Each row is a point on a landscape with many valleys, with its height.
From any point a ball rolls to the lowest of the 2 points nearest to it. It stops when none of these is lower. Distance is the straight distance between rows; heights are no part of it.
<153>: [-37 -14 -49  -4  16  -2 -28 -22   0 -21   0   4 -10  32  32 -37  35  26
  10  30]  height 8.97
<277>: [ 44  -6   8 -39  -4 -21  40  14  13  37 -23  -7  -6 -30 -14   4 -16   8
   3  -8]  height 1.71
<795>: [ 25   7  37  10 -13  20  40  37   3 -27  -4 -28  -6 -36  -4 -17   6  29
 -65 -18]  height 3.68
<475>: [ 49  32  -4  17  14  -1  -1 -17 -18 -22  26  14  13  14   3  10 -41 -36
  26 -33]  height 3.57
<207>: [ 44 -43 -23  19  -2  -2  34 -24  -2  -7 -16   7 -61  23  -3   7  -7  22
  25 -30]  height 5.57
<45>: [-41 -16  -6  18 -13   5 -39  17  16   8 -14 -24  16  13 -16 -20  36 -15
   0  48]  height 4.38
<699>: [-14 -45 -52 -30  31  12   8  -8   6   9  -4  41 -15 -15  12  13 -18 -11
  26  13]  height 7.58
<912>: [-19   3  20 -14   6 -10 -64   2 -31   6  19 -19  40  12 -17 -15  25 -24
  17 -16]  height 8.01
<9>: [-36   2  16  -5  42  -7 -27   6  -7 -17 -30 -32  38  -5  35  -2   9 -39
 -35 -15]  height 8.34
<771>: [-13   9 -42 -26  38  -9 -38 -14 -32 -30  -5   5  34  13  33 -33 -12 -29
   5  -8]  height 8.27
<670>: [ 16  49   8 -19  12 -31   4 -22   6  22  20  19  17   9   4  31 -27 -10
  22  -7]  height 4.37
<115>: [-42   2 -22  24  23 -21 -14  29   7  11   3 -36  19   8  35 -26  37  -8
 -26   1]  height 3.14
<790>: [-12 -11   3 -18  -8 -21 -39  -5  17   4 -12   0 -17  35 -27  -5  19   4
  -2  44]  height 4.80
<32>: [  0  35  13  -7  -4 -55 -33 -13 -19  -3  30  -5   9  45   3 -11  22   1
  -5  -9]  height 2.42
<953>: [ 12  -2 -14 -23 -31  -5 -13 -21   9   4 -30  -1 -13  24 -15  -8  -5   6
 -15   3]  height 5.21
<136>: [ -8  19  16  -6 -16 -49   5  -3 -10  23  18 -32  17  -9   7 -39  50  25
  22  33]  height 7.55
<599>: [-14  35  -7  31 -38  -7 -22 -46  -3 -18  13  15  -7  41   7   0  -2   9
  25   7]  height 5.61
<26>: [ 14   8   4  42 -10  43  38  31   5 -43 -14 -30 -20  -8  15 -11  -5  14
 -67   0]  height 4.26
<7>: [ 49  -7   2 -28  -6  -2  10 -28 -23  21   1  27  -4  -1 -22  22 -32 -12
  33 -31]  height 5.22
<605>: [ 28  37   2  22 -17 -27  43 -15  17  21  15  15  -8   6  18  29 -25   5
  18  -6]  height 3.94
<487>: [ 36  30  43   5  -7   0  -8   8 -13   4  25  17  17 -21 -12  51 -27 -11
   8 -39]  height 1.08
<179>: [ -3  27   5 -29 -14  -1 -13 -29 -24  -7   1  -8  47 -30  16 -45 -24 -12
  37  10]  height 6.25
<542>: [  6  11   3  -3 -34  20 -16 -16 -32 -12  15   8  39 -44  10 -32  -7  16
  37 -10]  height 6.37
<286>: [ 30   4  42  -2 -17  23  55  28  24  -5  13  -6 -45  15 -53   7  -6  28
 -48   3]  height 4.19
<902>: [ -7  32  -7 -18  31 -51 -23 -35 -21 -13  29  -5   5  55   5 -11  -6   3
  17  18]  height 2.04
<221>: [ -4 -28 -23  15   4  61 -36  18  -2 -30   2  30 -15   2   3  18  -3   7
  -9  11]  height 2.99
<980>: [ 62  19  42  -5 -32   3  53  24  27 -17 -23 -13 -39  16 -20  13   0  -2
 -59   0]  height 3.51
<304>: [ 22  20  -7  28   0  18  11 -10  -4   4   4  10  29  -7  23  30 -41 -38
  21 -13]  height 2.83
<196>: [ 16  51  37 -25  15 -44 -30  11 -34 -27   5 -18  31  12  15 -25  18 -13
  -7 -19]  height 2.79
<973>: [ 20 -24 -31  13  -3   9  29 -27 -14 -12  -9  14 -47 -18   8  -9   6  29
  47   5]  height 4.69
<2>: [-60  -8 -20  37 -21  15 -11   9  26  -6   1 -19  25   1  15 -39  35   1
 -15  27]  height 3.92
<156>: [-19  21 -10  -2  32  11 -31 -11 -31 -48 -11  -9  50   0  34  -6 -15 -41
 -21 -38]  height 8.00
<103>: [ 20  -8  -6   3  -5  38 -41  16 -16 -35  -9  -9  -7  12   4  -3  -2  -1
  -9 -12]  height 2.27
<20>: [  6  -1 -37  52   2  47  28  32  15 -28   2  -3  -4   4  34  14 -18  -2
 -47   0]  height 5.13
<279>: [-22 -28 -18  -2  12  22  22 -15   8 -32  -8  22 -63  -8 -19 -20  11  31
  26  36]  height 4.07
<241>: [-43  34   6  35 -17 -34 -26 -20  20  19  30   8  15  33   2  16  16  -3
  22  22]  height 5.87
<703>: [-17  -1   4 -24   9 -31  23  -1   1  39  18 -12   3 -38   0 -37  27  42
  36  29]  height 7.44
<834>: [ 19  26 -16 -37  25 -17  -2 -28 -21   2   5  16  29  11   1  -1 -45 -43
   8 -19]  height 4.34
<658>: [ 12 -44 -19  33   6  60  53  13  18  -2  -1  11 -38  -3  -2   2 -10   5
  -8  16]  height 6.65
<856>: [-42 -38 -27 -10  24  18   3  -6  27  11   0  51 -32   0 -22  32  -1   5
  15  30]  height 7.94
<732>: [-60 -49 -36 -12  14   6 -30 -23  -9 -13   8  30 -18  22   3 -13  30  11
  31  15]  height 8.99
<900>: [-43 -29  -4   4 -23  29  -3  13  14  23   5  12  40 -24  -6   2  -2   7
 -21  -1]  height 6.98
<723>: [ 22   8   4  -5  14  -7 -37  21   6 -13   9  16 -15  23 -10  31 -11   3
 -17 -18]  height 1.39
<420>: [  7 -33  -6  -6  47  42  33  38  17   8   9   3 -33   2 -24  27 -16  19
 -53   8]  height 5.05
<961>: [-30 -26  -9  -3   7  43  26  27  18  13  -1   5   6 -10  -6   1 -16   8
 -64  -3]  height 6.33
<213>: [ 50  25  31  29 -18  -9  29   8 -13   7  -9  -3  35 -20  17  44 -38 -39
   6 -31]  height 1.92
<890>: [ 28 -23 -43 -25  28  20   7 -21 -15  -5  -7  26  -1  -7  31   4 -28 -39
  47  27]  height 6.85
<101>: [ 71 -20  16   9  -1 -15  28 -17 -16   6 -49 -31   1  12  21  -1 -22 -38
   5 -11]  height 3.18
<163>: [-46  -9 -21  38 -24  37  -8  11  25 -18  12  -2 -12   8  14 -12  14  23
 -26  11]  height 4.36
<702>: [-17  14  -7  22 -25  11 -27   6 -19 -17  16  -3  27 -10  20 -36  17  28
  12 -19]  height 6.52
<925>: [ -3  32 -14  39  -7   6  21   5  22  -3  25   7  14 -17  36  28 -22   0
   6   4]  height 3.44
<178>: [ 20 -12   9  -8 -22  15  51  15  -6  14 -24 -15  11 -37  -2 -15 -15   8
 -54 -41]  height 2.86
<692>: [ 27 -11  10 -18 -13  24 -34  -4 -50 -12 -28  -5  25 -29  -4  -2 -19 -12
 -15 -59]  height 7.41
<325>: [  4   0  18  -3  18 -13  -8  24  23  -2   9   8 -46  30 -34  41  10  24
 -26 -10]  height 0.59
<743>: [-28  12 -33 -13  34 -36  -8 -14   5  16  15   3  10  11  21   0  -4   7
  16  18]  height 1.45
<39>: [-39   5  45   1  12 -25 -10  30  -4  12 -14 -37  41 -30  24   2  32 -15
 -42 -41]  height 8.67
<845>: [  0  51  21  11 -22 -41   6  17  10  19  15   2  23 -16  21  -7   5  17
   0 -20]  height 8.98
<278>: [-49 -26   0   5  17 -40 -14 -28 -13  32  18   5 -14  24 -44  21  57  -4
  40   7]  height 8.48
<742>: [ 19  21  16  -7   5 -19  -8  14  11 -12  11  -9 -28  -7  -5 -13  23  36
  11  13]  height 2.23
<837>: [-32   4  19 -22  -7 -28   3 -22   1  37  17   9  21 -30 -16  -3  16  30
  56  20]  height 7.35
<49>: [ 63 -25   8  13 -21  13  43  -1  -9   5 -41 -21  10 -12  25  -2 -12 -14
 -28 -34]  height 1.30
<749>: [ 39 -28 -30 -39  23  28 -18 -18 -27 -11  -4  13  -5  15  -6  -5 -32 -37
  33  -2]  height 6.17
<463>: [ 24   5  36  -9 -11  16 -12  34 -14  20   5   8  20 -43 -22  39 -14   5
 -23 -21]  height 1.65
<896>: [-53 -47 -12 -24  16 -17 -26 -38 -15  14  -3  35 -13  15 -34   6  30  15
  46  10]  height 8.71
<139>: [-47 -18   9   3  -9  12   5  -5  19  26  17  24  15 -41 -21   3   5  19
  33  12]  height 7.23
<121>: [-35 -10  22  11  22 -12   1  39  38  18  17 -14 -25  23 -23   8  25  12
 -33   0]  height 1.41
<197>: [ 16   8  27 -19  13  -6  63  29  38  11   7  -6 -66   6 -28  -3  -3  27
 -23  23]  height 4.84
<909>: [ 64  14  17 -21 -18 -26  37   8  16   2 -31  -9 -23   5 -10   9  -6  -2
 -13   5]  height 2.64
<644>: [-34  -1  -4  39 -31  18 -11  -7  32 -15  15  17 -31  39 -22  20  10  23
 -26   2]  height 4.77
<386>: [ 11  18  28 -19  -6 -23 -22  38  -3  -6  -8 -25  11  -8  11 -18  25  -5
 -16  10]  height 2.63
<16>: [ 36 -46  -2 -29  13  30  30  33   8  23 -18   0 -14 -23 -19  17 -22   2
 -26  -5]  height 3.32
<634>: [ 65  28   8   1 -24  -5  12 -38 -25 -10 -24 -17  21  -1  16 -14 -31 -36
  26  -2]  height 3.91
<800>: [ 60  31  19 -24 -16 -20   1  -8 -10   2 -16 -13   0 -19  -4  -1 -19 -25
  20  32]  height 3.39
<642>: [-15   4  40  20  13 -32   5  26  28   9  25 -14 -43  15 -30  -8  46  22
   8  23]  height 1.91
<576>: [-12  29  28   0 -30 -12 -29 -15  -2  21  -8  -9  38 -25  -4 -11  -7 -11
  27  30]  height 6.11
<514>: [-43 -48 -12  17  12  62  41  -5  32 -12   8  36 -42  -5 -22  18  -2   6
  -8  30]  height 7.37
<212>: [-21   4   9 -15  -3  11 -44  -9 -35 -16 -11  -6  52 -12   3 -17  -9 -17
  -9 -44]  height 7.74
<741>: [-28  13  33   3 -16 -33   2  26  15  41   5 -15  37 -36   0  -7   8   9
 -14 -25]  height 8.86
<154>: [-31 -17 -47 -29  10 -19 -30 -27 -19  -9 -18  -8  18  37  29 -37  13  12
  -4  -6]  height 8.64
<199>: [-11  22 -16  29  -2   5   2 -24  13 -20   2  30 -33  21  -5  41 -10   9
  14   6]  height 5.23
<525>: [ 53 -29   4 -14   4  31 -23  -7 -48 -13 -20  -6  19  -8  -8   9 -28 -38
  12 -30]  height 6.94
<143>: [-16  -3   8  -5  19 -23 -53 -10 -25  14  31 -19  -3  16 -24  -5  58 -18
  44  20]  height 8.25
<718>: [-14  -3  -4 -14 -43  13  -6  -5  11 -12 -43  -9  12  -7   0  -2  -9 -14
 -24  18]  height 5.64
<959>: [ -7 -30 -20  22  -1  45 -15  -1   8 -38   3  26 -43 -12  -6   8  15  14
  28  34]  height 3.56
<294>: [ 51 -30   5   3  -2   3  29 -12 -16   9  -2  22 -41  -3 -22  32  -8  20
  19 -54]  height 5.96
<783>: [-38  24 -21  14  20 -28  18  23  31  26  -1 -17  12   6  29 -10  -1   4
 -24   9]  height 2.28
<141>: [-29   7  -7   5  32 -36 -14  33   3  38  23 -23  17  15   2   8  41 -24
  -8 -19]  height 4.01
<226>: [  6 -12 -11   6  11  22  68   4  33  14  -4 -10 -62   0  -8 -15 -17  23
 -13   6]  height 5.68
<444>: [-28  18  -6  10 -40   6 -15 -18   9  -7 -26  -9  38 -14  20  -6 -11 -19
   5  46]  height 5.94

Where does a ball stop that starts at each point below?
<514>: <277>
<732>: <749>
<542>: <2>
<279>: <325>
<741>: <749>
<154>: <749>
<703>: <277>
